Each row is a point on a tangle of strands that fork, close into loops and nearly touch. The rows are in no order.
In the rows, 100 means zero.
Two points are linked if the straight distance between their rows is under 63.9. Some points are linked to none.
K_268: [110  73  84  99 116  95  76  93 103  73 112  85  89 123 116  67  70  62
 115 100  82 109 109 133  82  74  86  94 121]
K_310: [105 115  83 121 130 113  75 128  75  95  91  77  91 101 117 135  76 104
 108 117  89  96 114 135  93  96  74  95 111]
K_176: [125  91 102  84  92  91 100  76 113  98 123 104  90 120  92  83  88 104
 101  99  81 116 114  78 113 101  89 115 117]
K_396: [115 100  99  96 120 106 102  90  92 113 116  87  93 108 107 102  79  94
 110 114 101 111 103  97  83 105  85  89 111]
K_156: [112  85  95  95 122  90  81  95  87  86 119  90  97 118 114  79  94  98
 101  98  83  98 110 109 114  88  86 105 112]
K_779: [ 80  92 108 101 113  93  83 117  73 101  82 105 128  87 117  78 148  95
  78  86 118  66  99 127 113  78 117  99  89]
K_876: [ 99 115  89 110  93 107  85 125  92  89  87  92  83  95  92 150 104 141
 102 101  90  98 111 115 124 109  97 115  97]
K_708: [ 96  96 112  90 119  89 114  72 101 117 111 119 121 116 119  42 100  49
 100 107 108 118  78  74  87  99 106  84 106]
K_883: [ 93  97  82  95  55  96  80 101 118  74  93 130  98 101  76  95  97 124
  82  77  66 103 107 107 114  94 108 135 110]
K_699: [104  95  78 108  70 112 100  97 126  80  87  90  72  98  79 123  64  96
 114  89 101 114 101 127  61 104  97  90 102]
K_909: [122  85 100  79  72  90 108  68 128  94 114 105  86 115  75  83  89 108
 104  97  83 115 107  74 108 104  99 117 104]
K_226: [102 114  96 109 152 110  86 129  60 121 105  76 125 103 137  97 104  97
  95 119 104  82 100 126 107  85  78  88 101]
K_271: [127  59 106  73 109  83 104  73 100  73 122  71  91 125  95  55 103  87
 123  93  91  96  98  96 116  81 105  94  99]
K_892: [122  88  99  78  56  89 124  78 128  81 109  90  71 101  52 118  99 142
 110  89  90 102 103  82 116 113 107 116  89]
K_542: [125  91 112  94 141  83  76  84  84 103 137  97 106 128 129  49 102  96
  91 112  67 107 118  83 134  80  80 118 123]
K_660: [ 75 106 111 103  83  87  97 117  98 110  90 127 122  88  97 111 136 115
  74  93 115  86  98  93 119 107 121 113  83]
K_469: [116 112  94  96  80 100 104  89 117 119 112 108  82 100  84 128  83 131
  98 112  86 124 111  71 110 114  86 121 107]
K_282: [ 67  81 107 102  68  88  89  91 117  75  81 146 122  87  93  43 140  77
  73  64 101  87  95 113  93  82 134 114  97]
K_803: [ 98 112  85  95  63 107 120  72 141 110  94 117  94 101  77 100  76  87
 104 102 102 127  87  75  63 112 101 101  97]
K_846: [ 75  77 114 110  95  93  87 105  91  85  75 118 126  77 106  61 155  80
  77  66 123  60 100 133 100  76 132 104  90]
K_468: [ 98  98 100 103 113  87  81  82 104 108 119 131 114 120 120  55  92  78
  86 104  84 122 105  87 102  91  88 112 119]
K_538: [ 89  84 100  85  72  71  95  84 110  87 115 140 117 112  85  51 114 103
  77  82  69 105 102  82 130  89 116 132 106]
K_360: [100  88  98  81  72  77  85  91 105  87 114 135 107 118  85  69 107 120
  73  88  57 105 111  79 144  93 106 145 116]
K_88: [ 77 103 105 104 101  90  89 112  87 103  90 119 120  93 109  93 130  98
  77  93 111  84  98 108 113  97 114 102  92]
K_845: [131 110 103  93  92 103  96  87 113 112 117  97  77 108  89 125  76 130
  99 118  74 124 128  70 113 109  74 122 120]
K_638: [ 85 129  98 121 124 118  99 121  84 127 103 108 114  94 124 128  81  91
  96 120 108 113  94  99  78 111  84  91 110]
K_474: [118  91  99  90 122  99  96  93  88 101 117  81  94 110 109  93  91 101
 107 105  98 100 105 106 106  96  88  94 106]
K_357: [106  83 104  89  81 102 133  86 109  83  92  70  85  91  72 110 107 116
 119  85 122  83  81 103  92 109 118  78  80]
K_964: [112 109  93 109 146 109  77 128  67 102 104  69 103 105 125 113  89 108
 106 123  88  87 109 131 112  91  69  98 108]
K_216: [ 95 141 104 121 117 106  82 136  79 122  90 112 107  89 113 148 107 133
  95 126  91 106 108  87 133 118  83 122 102]
K_128: [123  79 105  78  87 102 136  76 111  79  97  65  79 103  77  91  96  99
 133  90 115  90  85  99  87 110 113  74  81]
K_776: [ 94  86  97  91  78  93 108  74 122  86  94 115 102 107  90  62 101  76
 100  84 104 105  84  98  81  96 115  92  96]
K_484: [120  70  99  81 104  97 112  79 104  77 106  68  85 114  97  73  94  86
 126  91 106  93  91 109  92  88 106  78  95]
K_552: [118  97  96  88  80 101 115  86 116  99 106  88  76  98  75 128  85 127
 111  96  97 112 105  84 104 112  96 103  94]
K_738: [ 78 125  91 117 106 114  96 116 100 121  92 117 108  91 115 124  86  86
  93 108 115 112  94 104  72 109  97  95  99]
K_849: [114  87 111  83 124  98 119  64 103 105 116  99 107 119 118  43  82  41
 122 112 104 123  84  71  75  96  96  78 110]
K_160: [110  79  81 104 109 102  85  89 107  83  99  76  81 115 104  85  61  61
 122 105  94 108 107 137  64  86  87  80 115]
K_224: [ 82 118 101 114 103 109 108 117  93 116  92  98 105  86 106 138 110 108
 102 103 118 100  91  98  99 109 105  94  89]
K_127: [141 118 115  94 110 107  96  89 102 124 123  88  73 102  96 130  74 136
 102 131  75 122 136  63 117 108  61 120 126]
K_804: [ 90 101  83 114  79 112 100 111 115  82  81  88  76  90  83 130  83 104
 115  86 112 101  98 135  70 103 106  88  92]
K_852: [ 87 136  88 119  88 105  76 128 102 110  84 131 101  92 101 148  98 136
  88 115  83 112 113  87 125 115  89 136 102]
K_783: [122  81 101  72  51  85 122  70 133  84 113 101  83 112  58  95 100 127
 104  87  83 102 102  71 116 113 109 121  94]
K_795: [ 95 132  95 122 120 103  62 144  76  95  83 107 112  97 115 136 113 133
  90 115  88  91 115 108 132 107  85 122 103]
K_34: [ 98 117  85 120 107 110  62 141  77  77  79  88  94 100 105 141 106 131
 102 100  85  84 120 133 124  95  92 114 102]
K_970: [101  94 114  90  82 104 155  95 107 100  88  73  87  82  72 127 118 118
 119  94 134  80  72  84  97 118 125  69  67]
K_609: [ 95  92 117  89  95 109 156  95 104 106  86  72 101  78  86 110 122  96
 116  91 142  68  67  84  87 112 129  58  66]
K_529: [ 98 110  82 118 114 114  86 124  88  99  89  80  86  96 109 136  75  95
 111 109 103 101 105 135  79  97  87  87 105]
K_387: [102 133 104 119 131 119  99 127  77 127 108  90  99  89 121 145  77 109
 108 129  99 111 105  94  95 113  74  99 109]
K_589: [114  87 106  85 110 107 116  70 111 106 112  95  99 111 107  70  70  49
 123 115 103 123  92  86  63 103  92  77 111]
K_850: [119 119 101 108 124 115  99 118  81 116 113  73  83  94 109 149  79 124
 115 125  90 107 115  93 108 109  70  99 107]
K_969: [ 87  88  98 110  99 112 112 106 108  85  75  80 100  84  96  94 118  83
 106  78 134  71  83 131  71  89 123  68  82]
K_578: [ 96 117 101 110 146 105  78 132  61 120  98  89 131  97 139  97 128 101
  85 112 107  71 100 126 119  87  86  96  92]
K_741: [100  96  92  89  62  83  80 112 103  79 105 134 103 105  76  95 111 140
  75  84  53  99 120  94 149  95 111 147 110]
K_522: [ 95  83  98 101  91 105 119 100 107  81  83  76  91  93  84  98 114 103
 108  81 124  80  83 123  86 100 123  72  82]
K_843: [ 68 118 114 113 100 111 117 119  93 130  89 108 114  77 109 131 124  93
  93 100 137  88  86  94  94 110 120  86  78]
K_389: [105 115 123  85  98 100 147  82  98 133 111 107 113  95  90 108  99  98
 102 115 120 110  78  49  98 123 106  87  92]
K_464: [112  74  89  95 116  89  69  90 100  66 119  91  93 123 116  55  85  73
 110  93  72 107 115 125 104  71  89 103 120]
K_696: [ 60 117 128 105 100 106 142 116 100 138  89 115 127  74 106 120 137  90
  85 102 148  82  77  70  95 116 132  84  69]
K_246: [109  87  86 103  98 106 100  85 115  86  99  84  84 108  98 101  60  73
 119  98  99 114  99 123  59 100  92  83 111]
K_497: [112  99 105  94 127  86  80  90  87 104 126 113 108 120 123  67 101 100
  87 108  75 111 112  87 126  92  83 116 119]
K_110: [113  96  96  93 107 113 118  83 105 106 106  84  87 102  98 103  63  73
 124 113 108 119  98  98  61 105  87  78 110]
K_950: [ 64  83 111 111  84  91  85 106 108  85  76 137 128  79 103  57 146  74
  70  65 113  74 103 127  91  80 132 110  93]
K_167: [ 84  90 110 105 101 123 136 104 102 101  70  72 102  73  97 110 126  84
 110  82 148  62  71 115  71  97 128  54  68]
K_716: [ 75  86  99  96  72  82  89  92 109  89  98 147 124  98  94  50 127  87
  73  78  90  98  99 101 111  91 121 121 102]
K_495: [ 87  98 109  97 118  85  94  82  97 109 112 128 126 117 125  42 108  60
  87  99 103 112  90  84  95  94 105  95 108]
K_420: [ 80 112  97 107  72  95  98 118 109 102  81 119  99  87  83 129 122 130
  85  93 103 102 101  98 114 108 112 118  86]
K_912: [ 88 105  87 119 102 122 100 117  98  95  79  81  89  87  99 134  88  91
 109  96 121  98  94 136  68 100 102  76  93]
K_517: [ 87 111  96 115 131  96  72 111  83 110 101 118 123 110 134  75 100  78
  84 106  98 101 103 117  94  93  84 105 114]
K_645: [129 119 114 100 124 110 104 101  82 129 125  77  82  97 104 137  74 126
 112 132  89 119 120  71 109 112  67 105 118]
K_54: [ 74 110 124  98  83  94 144 101 111 135  93 121 125  81  94 108 130  92
  84 102 136  89  78  62 102 118 132  89  73]
K_121: [ 93 115  89 110  75  96  89 121 103  97  86 108  89  91  85 144 107 141
  95 100  93 105 106  97 124 112 101 120  93]

A tip is a point with one link. Name the tips that can be reached along the links from each point below, in the order of the rows.
K_696 -> K_176, K_54
K_110 -> K_542, K_578
K_970 -> K_271
K_716 -> K_883

A piece is all that can be reached along the links. How many separate loops has the piece of each point below (a circle has one, a figure eight two, a Y none), and how many tips (points with one link)?
K_110 -> loops 2, tips 2
K_950 -> loops 1, tips 1
K_128 -> loops 1, tips 1
K_552 -> loops 0, tips 2
